A landscape with many valleys, sampled at points; each row gives a point and its height.
A ball rolls from a point to whichever of its 2 nearest points has the largest drop for the distance, and stops where none of them is lower. Distance is the straight distance between rows; heights are no part of it.
q_678 h=4.23: 5  5  -3  -2  -3  12  3  15  -2  -14  -10  5  8  12  2  2  -16  18  -18  -9  -3  10  -24  -8  -5  -5  -4  -8  4  4  -13  16  -9  -21  -12  28  -3  20  10  -3  -12  12  -10  5  4  -6  -6  -4  -10  6  4  -6  -8  -10  -10  -4  -4  -9  -1  -11  -4  8
q_584 h=4.02: -9  3  -11  -8  -1  20  9  -4  -3  0  1  6  9  0  1  0  -11  17  -9  -26  -13  21  -12  26  -10  4  16  -19  7  -5  -12  16  -3  -24  4  -10  -9  -8  -14  2  -14  14  -8  7  0  1  -16  26  10  2  -24  -11  -22  1  -27  -10  -4  1  -7  -26  6  7
q_283 h=8.50: 25  1  5  19  15  -8  -8  11  -3  -6  21  19  11  8  -23  -8  -7  15  -11  -1  -1  -4  -4  -3  -17  -11  22  -4  -4  10  -6  -9  -20  -9  -17  11  9  2  2  22  16  5  -14  16  -7  -13  -12  9  9  -5  -8  -23  1  9  -6  6  -4  -8  11  6  26  -39
q_387 h=5.53: -9  -4  -19  -2  -5  19  21  22  0  -8  -14  -16  3  3  5  -8  -11  5  2  2  10  2  -2  13  10  20  -3  -2  12  12  5  9  -4  -18  26  12  -11  2  -10  16  7  -8  -2  5  10  -3  -8  -1  2  -19  2  3  -8  -18  -5  -10  -19  -2  2  -3  -14  8
q_219 h=5.40: 4  7  4  24  1  -14  -22  -9  -10  1  6  -4  7  -7  0  0  14  -5  1  15  1  -4  -3  -28  1  -8  -22  -3  -3  -9  -10  -7  -1  23  -27  20  7  10  16  -14  2  -5  -2  -1  -4  -3  6  -12  -12  5  17  -2  13  -18  8  6  7  -7  -1  19  -8  -9
q_857 h=3.94: 11  -9  11  27  1  12  -11  -1  3  -3  4  4  -6  1  5  2  -11  -2  -2  14  11  7  -7  -22  -3  5  -12  -29  -7  10  0  -1  -1  1  9  7  4  -4  -2  -15  -25  4  -13  5  3  7  3  4  -7  9  22  -10  12  -23  17  -17  -4  -9  14  10  29  -5
q_955 h=6.81: -32  15  -8  -10  -33  4  -8  -5  1  -7  11  -16  -2  2  -15  7  21  -12  18  18  -14  1  6  17  15  -6  -10  -4  5  -6  8  8  1  20  7  4  8  1  0  -9  24  -19  -8  -5  5  -5  -7  -1  15  8  -14  6  -2  -28  4  14  -17  -4  -13  21  -17  7
q_963 h=2.62: 10  -3  11  -5  8  0  -1  3  5  1  7  7  1  -3  -12  6  3  -5  -13  6  -12  -12  0  2  2  -13  -3  6  -6  12  6  4  0  -2  5  -11  0  4  4  -6  7  3  3  -4  -20  0  -1  13  20  7  -1  -4  9  12  1  14  2  15  2  9  5  -6
q_669 h=6.10: 7  -10  12  -6  -3  -13  12  5  -9  5  -7  -8  1  -19  -13  -3  13  6  -18  -8  -16  -6  -13  9  -19  -23  -6  20  10  -12  -24  -3  10  2  -11  30  -10  11  14  30  3  -8  24  -1  3  -1  6  0  -14  -8  -1  22  -18  -10  -1  -1  3  9  -3  -5  -12  13
q_400 h=6.53: -6  15  11  12  -8  6  -5  -13  1  3  10  12  -20  12  12  8  -9  -10  18  -1  -10  4  -1  -38  2  -3  0  -15  -11  2  1  0  9  14  3  9  12  -5  10  -14  -20  -8  -2  7  4  18  21  -22  -17  20  16  15  0  9  0  -11  -5  -25  6  3  14  -3
q_794 h=5.15: 22  2  23  -3  15  2  2  14  -12  -1  -2  4  -11  4  1  4  3  -3  -14  -14  -5  1  13  25  -24  16  12  14  5  8  23  -20  10  -18  5  -5  5  -16  7  17  -5  1  13  -21  -4  9  -12  2  -11  -11  -5  12  6  10  2  -21  1  7  23  6  7  -12
q_964 h=6.00: 2  -12  -15  -2  -16  8  15  30  12  -12  -13  -6  -2  4  -10  -8  0  2  -5  2  -10  7  4  19  9  -5  -2  8  -5  14  11  12  -15  -13  21  23  -5  8  -7  12  25  0  -7  4  8  -17  -3  -3  12  -11  -13  -1  0  -7  -1  -2  -9  -3  4  0  -12  -1
q_108 h=5.80: -16  16  5  13  -21  -11  -12  -14  2  14  7  -7  -8  -15  2  7  8  -7  -2  4  -14  -10  -8  -25  -2  -15  -28  -16  3  -13  -16  19  10  30  2  14  -11  -4  14  -3  -11  2  0  12  -3  10  14  -17  7  13  1  -1  3  -21  6  2  4  -3  -11  13  -5  0
q_372 h=4.47: -22  20  -6  -7  11  0  8  1  0  -16  -8  -6  25  9  -1  -6  -7  13  6  20  20  -25  -2  5  9  14  22  3  10  -1  -8  -7  -12  -9  -3  1  -1  4  -7  20  37  -4  -11  14  3  -11  -21  3  0  -11  -9  -13  -3  1  -15  30  -12  13  -5  9  -22  -25
q_378 h=5.01: -14  -4  -9  2  5  13  17  16  1  -21  -19  -7  12  4  3  -8  -12  21  -8  24  25  -6  -7  7  10  17  11  -12  14  5  -8  -6  -11  -17  10  2  -10  9  -8  9  11  -10  -19  8  12  -10  -16  8  -4  -10  11  -5  -3  -13  -4  10  -18  10  -3  4  -6  4
q_780 h=3.97: 8  -21  7  1  -6  -10  -10  -11  -1  12  -18  8  5  -18  2  -4  15  2  -16  -4  -11  9  7  20  -12  -7  2  6  0  -12  -5  -16  6  11  -12  -21  -7  -10  -4  -10  -20  12  1  -11  -10  0  -3  14  -7  8  -7  4  6  12  11  -10  22  16  -11  -13  10  28
q_570 h=6.44: -10  13  5  10  -33  -5  -13  -10  -8  -13  -10  1  8  -6  6  -4  21  -14  12  11  -11  10  12  18  -10  7  -7  -13  -6  -11  8  -8  0  34  0  10  7  -17  -1  -4  10  8  5  0  5  2  -12  0  -11  -13  -24  14  3  -24  16  -8  -4  -16  -3  13  2  1
q_995 h=5.69: 12  12  22  7  8  4  -9  1  -19  4  12  -3  5  -4  -12  -1  13  -10  -2  3  -11  -3  17  17  -14  16  5  6  8  8  21  -11  9  -5  -3  -7  11  -21  9  7  7  -8  18  -20  -19  18  -23  12  1  -11  -14  9  12  -4  1  -6  -4  15  11  17  -5  -22
q_859 h=2.58: 14  -14  26  19  -8  -6  -13  -4  6  24  -5  5  -18  -14  8  5  4  1  -18  -11  -14  9  -4  -6  -22  -2  -6  -12  8  -1  -5  -2  16  -1  2  3  -8  -23  7  3  -42  5  -5  -5  -7  12  6  1  -4  15  4  0  7  -4  12  -30  11  12  13  -4  25  5
q_723 h=4.94: 7  -11  -4  9  -4  10  -15  -17  -18  11  23  -3  6  1  -18  -8  15  -4  17  0  -16  20  -2  17  5  4  -5  2  0  11  -3  -7  5  13  -21  5  17  2  -11  -17  3  -9  0  -17  -7  4  -13  24  -11  -4  2  6  8  -8  -3  -8  -9  -19  1  2  -2  9
q_211 h=3.49: 11  23  2  -2  18  -21  0  18  1  -18  -11  -1  8  -3  0  -1  -7  7  -27  1  17  -29  -4  -16  -4  -11  -5  13  4  -2  -6  -3  -13  -7  -8  -5  4  25  24  12  8  17  -9  4  8  -20  8  -14  10  -2  12  -22  7  15  12  18  -3  7  -9  14  -16  -9
q_848 h=6.74: -10  4  2  -19  3  -10  3  10  13  13  -4  -1  -15  7  3  21  2  -18  18  -7  13  -8  11  -8  3  5  6  20  -5  -8  22  -3  2  -6  6  -37  12  -10  12  -5  -16  -5  12  -11  9  -5  22  -12  14  24  3  5  -14  21  15  -10  2  10  -3  3  3  7
q_416 h=3.68: 15  -1  -24  -3  -3  3  -4  16  9  12  7  -3  1  6  0  -10  -15  12  -4  -31  -12  17  -17  0  2  -14  3  0  2  8  -6  20  -12  -21  -5  29  -2  10  -3  8  -10  18  -13  12  3  -13  5  -5  13  0  -6  -15  -12  -4  -14  -19  1  -17  -1  -20  -2  7
q_86 h=4.72: 0  20  10  -10  0  9  -4  4  -9  -29  -13  16  6  6  10  -2  -8  27  -26  -12  -13  10  -17  12  -6  -2  6  -3  7  1  -7  11  -5  -21  -20  3  8  22  13  -20  -8  15  -18  -11  -1  -5  -17  8  -10  18  -10  -9  0  15  -11  10  -5  2  -5  -12  -19  14
q_328 h=6.84: -9  13  -10  0  6  -1  -3  -21  1  -5  7  11  3  9  17  4  -4  -7  24  4  2  -3  1  -36  18  1  -2  -8  -20  -4  -3  6  -1  29  -12  7  10  13  3  -28  5  -3  1  8  3  0  16  -18  -19  5  17  6  3  14  -3  21  2  -29  -3  5  -10  0
q_563 h=5.41: 12  -8  7  14  0  13  -13  -8  -27  0  0  0  15  -9  -4  -3  12  3  -3  4  -10  19  -6  19  -5  11  -24  -4  -1  2  -5  -6  14  10  -18  6  4  5  4  -28  -6  0  5  -21  -13  15  -17  23  -26  -7  10  9  21  -25  8  -10  -4  -5  6  5  -6  18
q_986 h=6.15: -11  2  22  8  -20  -12  -2  -9  6  17  4  3  -18  -7  0  14  6  -10  5  4  -19  -10  -2  -28  -10  -21  -8  0  -2  -4  -5  3  17  22  5  12  -3  -11  12  6  -14  -14  8  10  -1  11  25  -17  1  20  0  23  -4  -4  5  -6  5  -2  -2  4  14  -1
q_156 h=7.03: -4  -2  -10  7  17  -10  3  -19  6  -2  7  6  2  6  19  -11  -9  -7  24  7  22  -11  11  -42  10  2  12  1  -12  -4  -5  -9  1  23  -6  4  1  1  -10  0  16  -6  1  19  12  -5  15  -29  -15  -10  23  4  3  22  -10  19  10  -18  1  0  -2  -18
q_175 h=5.11: 5  -20  3  2  -9  -5  15  1  7  -17  0  -2  -25  1  -2  -21  3  1  5  17  13  2  11  8  9  0  21  0  -1  22  2  -22  4  -1  11  3  12  5  -18  5  14  -25  -18  -2  21  -13  3  -1  -18  -1  16  6  9  18  5  5  -25  -9  16  7  13  8
q_201 h=5.68: 2  -10  5  -6  -18  -1  15  -10  10  6  -12  6  -29  -6  17  -15  5  6  -4  -8  -19  12  6  2  4  -15  17  -6  -2  6  -6  7  6  1  16  1  -6  -4  -13  -2  -6  -8  -16  6  7  0  12  -5  -8  9  -6  11  -9  26  -7  -2  -4  -3  5  -18  3  20
q_392 h=4.39: -2  -3  -17  3  0  8  -8  -24  -2  16  20  -4  -8  5  6  -8  0  2  25  -9  -1  20  -1  -3  24  5  -1  -12  -4  5  -4  6  1  5  -6  -12  9  2  -21  -25  -13  -11  -14  -3  2  7  7  10  -2  9  12  -7  3  6  -6  -2  -6  -19  -5  -9  -1  13
q_52 h=5.90: 1  8  0  14  -18  4  -22  -10  -12  -13  -9  2  11  -4  8  2  17  -6  7  23  -1  15  0  19  2  8  -33  -23  -9  -7  2  0  5  22  -5  -4  2  -7  6  -37  -6  4  -7  -10  -12  13  -16  5  -18  -9  -1  8  27  -36  15  -3  0  -11  1  13  -6  12
q_8 h=4.07: 12  -18  -6  26  3  0  -2  -5  -2  16  7  -11  -9  -7  11  -23  -3  1  5  4  10  5  4  -33  4  -7  -8  -9  6  3  -7  4  7  13  7  32  -12  -9  -9  13  3  -11  -6  12  -2  1  13  -23  -7  -14  22  2  11  -13  -3  -4  4  -9  4  0  -1  -7
q_518 h=5.14: -9  13  14  -15  15  -2  15  -22  -13  -4  -14  2  5  -14  21  5  6  3  -10  2  -2  -14  0  -8  -7  1  -5  7  3  -10  -17  -3  18  15  -5  -6  -11  6  9  -2  0  2  30  1  -8  14  1  -2  -21  -10  7  23  -6  15  -14  22  5  10  -7  -3  -22  5
q_277 h=8.35: 10  -9  -3  19  -9  -15  -10  19  14  2  13  6  11  12  -27  -2  -8  -6  7  5  3  -7  -3  -15  1  -18  9  8  -13  2  5  -6  -26  -2  -9  19  14  4  -1  20  19  1  -8  14  7  -23  6  -4  18  0  -6  -16  -6  -5  11  -7  6  -16  2  6  23  -28
q_475 h=7.04: -16  11  -4  -14  0  -4  -11  -9  4  10  4  8  6  15  -1  29  -4  -12  23  0  7  4  2  -13  10  10  -6  3  -15  -15  15  2  -3  8  -9  -33  11  -2  11  -26  -15  4  14  -6  -7  4  11  -5  9  22  -1  6  -9  8  9  -1  15  -2  -11  -2  8  4
q_854 h=7.93: -3  7  -4  21  -12  -12  -26  1  3  12  7  -5  9  1  -4  3  3  0  10  -1  6  7  8  -4  0  12  -9  -6  0  -20  11  -6  -21  4  -4  -5  11  -17  4  -2  -12  12  -12  -3  0  -6  -4  -8  13  6  -13  -19  -2  -11  16  -20  14  -1  -5  4  14  -12
q_546 h=6.03: 16  -9  9  -2  -8  -9  2  10  14  15  8  7  -30  4  4  2  2  -6  4  -13  -11  3  2  2  -7  -17  17  7  -1  12  11  -4  6  -14  14  2  3  -13  0  14  -7  -5  -9  1  5  -5  17  -13  7  12  -1  6  -8  21  2  -18  0  -4  15  -10  20  0
q_430 h=3.72: -18  6  -9  -20  -9  5  3  -4  4  2  -11  3  24  0  -12  20  3  -2  -2  1  -11  -1  -11  12  3  -5  -14  2  -8  -22  -6  14  -8  4  3  -12  -12  5  6  -4  8  14  21  3  -12  2  -5  9  14  4  -24  4  -14  -9  -2  14  17  8  -17  -11  -9  11
q_371 h=2.36: -6  -5  13  -13  6  2  16  -7  -10  -13  0  12  4  11  -7  3  -6  12  4  -5  2  8  -6  24  -12  13  29  10  7  -4  -3  -20  5  -15  -18  -8  7  2  1  10  -1  -7  10  -9  11  6  -10  14  -25  0  -10  17  -22  18  -8  -6  -9  2  10  -16  9  1
q_924 h=6.02: 1  8  -10  -7  -11  11  0  5  -2  3  4  -9  5  5  -3  10  1  -18  10  -1  4  0  10  19  -11  18  -14  -1  -2  5  22  5  -1  8  27  -12  -2  -17  -6  10  2  12  30  -5  1  10  -10  8  17  -24  -16  -1  7  -23  10  -13  -6  -9  -4  10  -7  -13
q_115 h=5.46: -4  -15  8  -12  -2  -2  20  -10  0  -6  -23  -9  0  -20  15  -7  5  0  -18  13  10  -9  0  0  -5  -10  -7  1  1  -7  -17  -2  11  14  10  -4  -19  7  -6  1  9  2  15  6  0  -2  2  4  -6  -13  5  13  -2  4  -4  19  7  16  -7  -3  -12  17
q_85 h=3.47: -16  16  6  -10  -5  14  12  13  13  -35  -26  10  -6  15  6  22  -12  -1  -16  15  0  -10  -11  -10  5  0  -6  -11  -7  8  7  10  -5  -9  20  -11  3  19  11  -20  -3  9  -10  5  9  -4  6  -1  5  13  8  3  0  3  8  13  -13  3  0  8  0  10
q_258 h=2.53: 9  -12  -6  8  0  8  -7  -1  1  12  8  -6  13  -11  -9  1  -14  7  -14  -8  6  -3  -17  -2  -19  -1  -5  -19  6  -5  -16  6  -10  -2  6  -2  -14  -4  -3  16  -24  23  -2  15  -1  2  -5  27  20  -1  1  -20  -8  -20  7  -10  6  8  -12  -8  30  5
q_21 h=7.37: -24  7  -3  2  -14  -4  -24  -16  1  -3  8  -3  3  12  -1  15  8  -8  27  22  10  9  4  -6  21  1  -20  -13  -13  -22  5  0  -4  24  -7  -21  13  -2  6  -38  -8  -5  -13  -10  -4  2  2  -7  4  28  1  -2  6  -21  16  4  6  -6  -10  12  10  12
q_435 h=6.36: 8  9  15  2  -11  -13  -14  10  20  10  -2  15  -31  19  14  18  3  -15  8  -13  -12  -3  9  -7  -5  -5  4  9  -8  4  29  -4  8  -4  6  -10  14  -17  13  -12  -26  8  -7  -12  5  -1  23  -24  3  22  6  1  7  27  10  -24  7  0  16  4  17  -4
q_753 h=3.27: -4  -3  -15  -10  7  -15  10  -9  -9  2  0  10  11  5  -6  -10  3  8  21  -10  0  13  5  34  -3  13  32  25  -6  -3  -1  -19  -4  -10  -25  -7  13  -6  -10  9  19  -6  12  -5  7  -7  -9  0  -22  -8  -21  9  -13  33  -16  2  4  -10  3  -19  -11  -7
q_166 h=1.76: -2  8  23  -18  9  17  11  8  12  -17  0  20  -7  16  -4  25  -6  -23  -6  18  -5  -19  4  -13  0  -7  1  3  -19  20  21  11  6  0  23  -25  5  1  4  -15  12  6  16  2  -19  12  4  8  21  9  5  7  14  15  0  22  -3  10  6  20  6  -20
q_411 h=3.43: 7  -15  21  10  -18  -15  -12  -5  5  15  -20  11  1  -24  5  4  20  -6  -15  -4  -21  1  -1  10  -21  -8  -19  -1  -3  -8  -4  -3  16  24  -3  3  -13  -17  9  -6  -26  15  14  -4  -12  12  4  5  -8  -4  -8  10  13  -5  14  -13  23  10  0  -1  7  11
q_897 h=6.71: -23  -6  3  -10  -8  -1  0  -14  -14  7  13  -16  5  -8  -14  0  18  -12  15  17  -3  0  7  10  0  3  -1  5  10  -7  -4  -10  13  15  -5  2  0  -6  -3  7  19  -25  16  -9  -1  5  -10  6  1  -4  -9  16  -5  -16  -8  10  -3  8  -7  14  -9  3
q_845 h=3.85: 0  26  -6  -2  28  -9  11  5  -4  -6  -12  -6  8  -6  18  -7  -16  7  -17  1  29  -35  0  -22  -2  -1  5  5  12  2  -12  3  -2  3  7  3  -13  9  5  27  15  11  5  17  8  -9  -1  -17  2  -24  16  -17  5  12  -2  22  -2  8  -6  6  -24  -20
q_596 h=4.61: 19  5  8  31  3  -1  -7  -5  3  3  12  13  -13  -7  12  -13  3  -8  -1  -3  -14  -8  12  -36  -3  -4  -2  -9  -10  14  3  7  4  20  1  27  -1  -14  6  1  6  0  -5  14  -10  12  7  -30  -14  -10  11  2  24  9  -7  1  7  -12  10  12  -2  -31
q_129 h=6.40: -14  0  -12  -1  -27  -2  4  16  10  -8  7  -12  -7  -8  -22  -9  18  -8  -1  11  -18  -8  7  17  17  -16  -3  11  7  11  11  15  -8  5  13  23  5  7  -2  10  35  -16  -13  -1  8  -16  -4  -3  24  -2  -14  -2  3  -10  3  14  -19  3  -7  23  -22  2
q_224 h=2.99: 9  0  -12  2  -3  0  -8  24  7  21  12  -19  -20  6  1  -1  -3  2  2  -33  -14  8  -6  2  9  -7  -13  9  15  10  11  24  0  -26  7  21  -5  -1  4  11  -17  4  -13  -10  0  1  15  -15  18  7  3  -9  -2  -9  -1  -27  -4  5  3  -11  -11  6
q_881 h=5.04: 15  8  -9  9  14  9  -1  -5  1  -2  17  15  4  3  1  -1  -4  -18  -1  -2  -8  -10  7  -17  4  -2  -2  -10  -19  22  3  11  -4  18  3  9  2  -2  -12  1  20  16  10  20  -13  6  0  1  6  -21  1  -9  12  8  -11  12  4  -22  5  12  -4  -37
q_864 h=4.34: -1  7  2  -1  18  -6  18  0  -3  3  -16  -3  5  -4  19  -12  -14  13  -5  -9  21  -11  4  -22  -5  5  15  10  7  -19  -7  -3  2  -8  4  8  -17  -7  7  32  4  -7  17  11  3  5  5  -28  -15  -18  5  6  -12  11  -13  1  12  8  0  -17  -13  -14
q_533 h=2.71: -12  15  14  -10  -1  22  16  -7  2  -23  0  18  -8  12  8  20  -14  -14  -2  12  -3  -11  -9  -19  3  1  3  -21  -11  16  0  11  10  8  23  -9  1  3  -2  -10  5  3  8  17  3  12  2  5  -4  5  12  11  -1  12  -6  17  -17  -8  4  10  10  -7
q_353 h=3.28: 5  -11  -16  21  6  9  -8  -2  5  1  6  -3  10  -1  3  -13  -15  8  8  4  18  9  -5  -14  0  6  1  -24  -3  4  -10  -5  -18  0  4  8  1  -3  -19  0  -10  6  -17  16  9  -7  -3  14  5  -7  11  -22  -3  -19  2  -12  -5  -13  1  -4  25  -6
q_672 h=3.87: -1  7  -27  16  7  6  -12  -24  -2  -2  13  -4  6  2  13  -25  -2  19  14  -3  19  12  -3  -5  22  11  -2  -27  6  1  -17  5  -16  6  -11  -2  2  9  -27  -17  0  0  -36  8  11  -7  -10  8  3  -3  12  -34  7  -4  -12  8  -15  -20  -9  -2  -10  0
q_585 h=6.47: -2  14  5  7  -20  0  -4  -2  1  -9  -3  4  1  -6  2  9  7  -23  1  8  -5  -12  3  3  -14  7  -14  -11  -9  9  8  -5  3  29  15  7  7  -11  1  7  2  17  18  11  10  4  -1  2  3  -16  -6  6  -1  -14  16  -6  -10  -17  -2  18  9  -13
q_661 h=5.47: -5  11  -3  -29  13  13  5  -5  -10  4  4  -1  -7  2  6  10  0  4  -6  -27  -15  7  -2  28  7  10  2  14  15  0  3  7  12  -20  -10  -28  1  10  4  -21  -12  4  6  -21  -12  10  -9  14  1  11  -8  5  -8  22  -17  -1  -1  16  -3  -12  -22  22
q_490 h=5.36: 4  -21  -3  -3  5  -2  9  -5  1  8  -9  -8  -24  -10  24  -22  0  19  -2  -11  4  12  8  -10  16  0  9  6  7  -2  -8  2  6  -14  1  2  -13  1  -11  -7  -9  -16  -17  -5  2  2  10  -12  -17  6  10  6  -3  22  -10  -1  4  10  -2  -22  -9  26
q_110 h=2.57: 0  -12  6  -25  7  -5  22  7  2  -7  -12  5  1  3  -11  9  -6  2  -8  -4  10  -10  -2  25  -19  1  26  19  3  -6  0  -23  1  -14  5  -17  -4  2  1  25  -2  1  20  -1  12  -3  -4  15  -4  -5  -9  11  -24  15  7  -6  3  11  3  -15  25  6
q_944 h=5.12: 1  -18  -6  -28  32  5  9  -1  -10  8  0  -9  2  -11  -9  8  -3  -1  -5  -10  10  -6  -7  21  5  7  -1  21  10  -1  -8  -10  5  -16  -18  -34  -6  21  -3  -16  -9  -4  14  -17  -10  7  -2  28  0  6  4  0  -3  17  1  7  4  25  -8  -9  -4  26
q_136 h=3.59: 17  -13  30  24  5  8  -1  1  -5  5  6  -3  -22  1  5  -5  -1  -4  -9  -1  4  5  2  -16  -14  6  -2  -13  10  12  4  -9  16  -8  14  7  -1  -25  2  9  -21  -14  -4  -9  -1  20  3  -6  -16  6  19  8  13  -7  5  -21  -11  7  22  7  22  -11
q_432 h=4.43: 12  16  -4  12  -8  -14  -14  14  -2  5  -7  -12  1  -5  3  -4  14  5  -1  -14  -17  4  13  0  4  3  -25  20  5  -4  15  12  -4  -4  -7  17  -3  1  16  -4  -2  8  0  -16  -9  5  5  -22  0  -11  -5  -1  20  -13  5  -10  11  3  1  6  -35  -10
q_705 h=3.00: 10  -3  4  6  6  -18  0  8  10  4  7  -7  -12  -8  0  -8  -13  4  -13  -2  20  -19  -8  -26  0  -20  4  1  10  -3  -12  0  -1  -6  1  4  0  10  7  21  0  0  -11  11  12  -15  13  -14  14  8  15  -16  -5  8  9  5  -4  6  -2  1  12  -3
q_89 h=4.40: -23  4  -14  -9  -11  12  -5  10  4  -15  -10  -4  15  2  -7  13  -2  10  0  11  8  10  -2  14  14  7  -11  -12  -1  -23  4  12  -18  -8  4  -21  -5  -1  4  -17  2  5  -11  -6  -9  0  -14  7  14  13  -24  -13  -5  -25  7  5  9  15  -18  -6  -2  14
q_958 h=3.38: 0  -2  9  4  2  15  -2  -12  -8  7  -3  9  11  -9  3  5  -5  14  -17  -16  -8  14  -3  19  -26  11  14  -23  10  -10  -8  -1  -1  -11  6  -19  -13  -21  -6  6  -24  13  2  4  -10  9  -17  26  5  -2  -20  -6  -13  -2  -7  -17  10  17  -2  -15  22  4
q_903 h=4.68: 7  -26  -1  -1  0  3  18  21  8  -16  8  -4  -13  7  -25  -7  -6  0  -2  22  18  -8  -5  11  4  -2  17  4  3  25  6  -13  -2  -18  13  5  6  12  -10  18  16  -24  -14  2  18  -13  0  13  0  -1  14  0  -2  -5  11  1  -26  -1  21  6  24  0
q_653 h=3.79: 22  -6  -3  4  9  3  -7  20  -8  11  2  -8  -12  6  8  -7  6  8  -4  -27  -19  17  9  13  1  5  -11  20  4  4  17  8  4  -22  -4  21  -3  -3  4  0  -8  2  -4  -24  -15  6  3  -15  -4  -7  0  4  13  1  -12  -20  13  5  16  -7  -23  -2
q_826 h=4.75: 2  16  4  5  16  -8  6  -18  -11  13  2  -4  -4  -17  26  -9  -4  11  -11  -16  4  -9  0  -35  -5  -2  -1  1  17  -12  -21  11  15  10  -10  12  -17  0  11  17  -8  2  11  13  -6  11  12  -27  -12  -10  12  6  -5  13  -17  10  8  6  -8  -6  -20  -3
q_600 h=4.53: 21  -14  8  -11  8  1  0  5  -1  3  -17  18  13  -4  -7  5  6  -3  -11  -13  -16  12  12  42  -27  4  12  19  -11  -1  14  -16  4  -6  -4  -18  0  -11  -1  -3  -3  17  16  -16  -14  3  -15  21  -5  -9  -20  10  7  18  4  -18  22  8  10  -7  6  5
q_197 h=3.98: -17  -3  -13  -15  9  -3  16  1  6  -5  -11  -1  25  11  -12  -6  -7  11  14  8  11  0  3  16  6  7  26  11  -8  -7  -6  -7  -13  -7  -8  -1  -2  -1  -18  19  34  -8  6  13  6  -14  -13  7  1  -16  -21  -5  -10  8  -19  18  5  -1  -3  -11  -10  -19
q_227 h=3.39: 24  -17  -4  -25  28  -12  23  8  6  8  10  9  -11  5  -15  -2  -5  -6  5  -5  11  -7  -1  19  -6  -7  24  28  -7  19  5  -24  10  -20  4  -11  -1  15  -10  23  13  -7  21  -1  2  -8  9  10  2  -11  3  7  -1  25  -1  7  1  -8  23  -13  20  -4
q_497 h=5.78: 1  -26  4  -11  -6  3  21  -2  -1  -1  -6  -3  11  -17  -8  -5  3  1  -18  6  -4  -9  -13  14  -12  -18  2  2  2  0  -25  0  5  7  7  18  -17  9  -11  25  17  0  18  13  7  -4  -3  18  -5  -16  -3  9  -14  -7  -2  11  0  5  -3  -6  3  15
q_135 h=8.15: -7  -5  -18  9  -13  -11  -16  8  14  13  16  0  14  16  -28  3  6  -8  22  -1  -2  13  10  8  14  0  7  7  -13  -7  16  -1  -27  -3  -9  -11  16  -9  -11  -1  11  -3  -15  -2  7  -19  -1  3  25  11  -21  -18  -11  -7  4  -7  9  -5  -9  -2  13  -13
q_134 h=3.18: -5  2  -7  -9  -9  -1  -8  -4  12  11  10  8  11  2  -20  15  -2  -4  -6  -9  -22  -2  -15  -2  6  -18  -5  0  -6  -3  -4  17  -9  1  -4  -2  3  10  5  -6  3  11  0  5  -10  -5  4  10  22  16  -10  -11  -9  4  -4  11  6  5  -12  -8  1  8
q_667 h=4.12: -24  11  0  -6  -8  8  5  13  8  -17  -17  -10  -3  3  1  14  -8  5  -10  13  16  -4  -5  -7  15  7  -12  -12  6  -15  3  11  -8  -17  13  -16  1  7  14  -12  -14  -4  -16  -4  8  -4  4  -3  10  24  3  -7  -8  -13  9  3  -10  15  -11  4  0  18
q_5 h=4.74: -9  -6  5  -20  12  -2  7  10  -1  -12  -15  -14  -3  -10  -10  11  -7  7  -18  -2  18  -11  -8  10  1  5  -1  9  10  -10  -10  -12  -2  -20  -8  -29  1  19  7  -6  -21  -4  -2  -10  10  -2  3  18  0  21  7  -9  -13  7  11  0  -4  27  -12  -5  9  30
q_756 h=4.18: 14  2  -19  -9  13  -8  9  6  -2  8  -6  3  2  1  20  -12  -18  14  -4  -30  6  4  -7  0  -4  -3  16  11  5  -4  -9  0  -1  -17  -10  11  -4  9  -3  20  -7  16  5  14  8  -9  7  -15  -8  -15  -2  -5  -18  21  -13  -12  10  -12  2  -30  -7  4
q_402 h=4.90: 4  -17  -9  -12  6  13  7  -13  -3  19  10  -14  -22  -2  6  -9  8  3  12  -7  -7  17  9  0  23  2  -9  7  4  11  3  11  18  -2  2  -6  -8  6  -14  -27  -10  -19  -7  -18  -12  12  10  7  -6  5  14  9  12  5  -7  -1  -5  3  -2  -10  -17  30
q_439 h=7.67: -8  7  -13  17  -1  -6  -21  -1  1  -14  -10  -4  13  12  10  4  -4  -7  19  24  33  2  10  -16  15  15  -18  -15  -12  -19  12  -7  -18  11  1  -14  7  -5  4  -21  -3  7  -16  0  5  -8  1  -19  4  7  10  -14  12  -25  21  -3  13  -11  -3  15  5  -9
q_284 h=5.10: 2  18  -7  -12  7  9  -6  -8  -7  -16  -4  17  6  8  11  1  -2  12  -2  -24  -14  14  0  25  6  9  8  1  -1  1  5  4  -3  -6  -14  -23  8  11  -7  -31  -7  19  -7  -12  -9  -1  -11  16  -3  5  -13  -7  0  25  -13  4  2  -3  -2  -15  -17  9
q_855 h=5.02: -5  26  5  18  -10  -28  -27  -3  -4  -5  -10  -10  10  -12  3  -2  24  -1  -3  14  -4  -6  11  -18  5  -5  -30  7  -3  -21  2  3  -4  20  -21  9  0  5  24  -15  3  3  -12  -7  -6  -4  8  -27  0  3  -3  -4  22  -25  11  12  18  11  -12  23  -28  -9
q_150 h=3.48: -6  -20  -10  9  1  -11  0  -7  12  9  12  -14  -5  -5  0  -25  -6  5  4  12  16  -6  -7  -26  20  -19  7  -8  7  1  -20  3  -2  1  -4  19  -6  10  -15  13  17  -16  -23  16  13  -19  9  -10  12  2  17  -17  -3  -4  -3  14  -7  1  -4  0  5  0
q_545 h=6.23: -10  12  22  5  3  6  -8  -17  -22  6  19  -1  9  -4  -6  -2  17  -16  20  23  -4  -3  17  1  -7  16  6  -9  5  -2  9  -7  16  15  3  -7  -1  -30  2  9  15  -22  20  -8  -16  23  -20  5  -7  -9  -12  21  7  -16  -11  14  -1  9  -2  19  -3  -23
q_599 h=4.05: -3  -20  -9  -20  20  -4  15  19  7  2  9  -8  -6  18  -22  7  -15  -11  22  12  29  -10  -2  0  7  7  15  25  -3  10  11  -15  -1  -23  -3  -9  14  13  -4  9  9  -24  14  -5  17  -6  10  6  3  3  13  7  -9  5  8  1  -11  2  11  -6  17  -2
q_192 h=5.51: 11  -2  -10  -6  8  19  8  1  -11  5  17  -3  12  8  -13  3  0  -14  5  4  -5  0  5  11  -1  10  -11  2  -6  24  8  8  3  6  16  6  -2  -4  -14  6  21  3  25  -3  -10  10  -13  16  10  -29  -3  2  13  -18  -8  7  -7  -11  5  7  -10  -19

Where does a ball stop that starts at each point below?
q_924 => q_705
q_897 => q_859
q_944 => q_166
q_964 => q_371
q_175 => q_371
q_328 => q_224
q_661 => q_224

Call two points neighbours if one is among the 2 nearest of the other. Go from one point of each pair to the other, from neighbour to neighbour, staying as low as possible. Name the highest point that can't be avoided.
q_224, q_166 => q_661
q_258, q_705 => q_284
q_224, q_705 => q_864
q_371, q_258 => q_201
q_859, q_258 => q_857
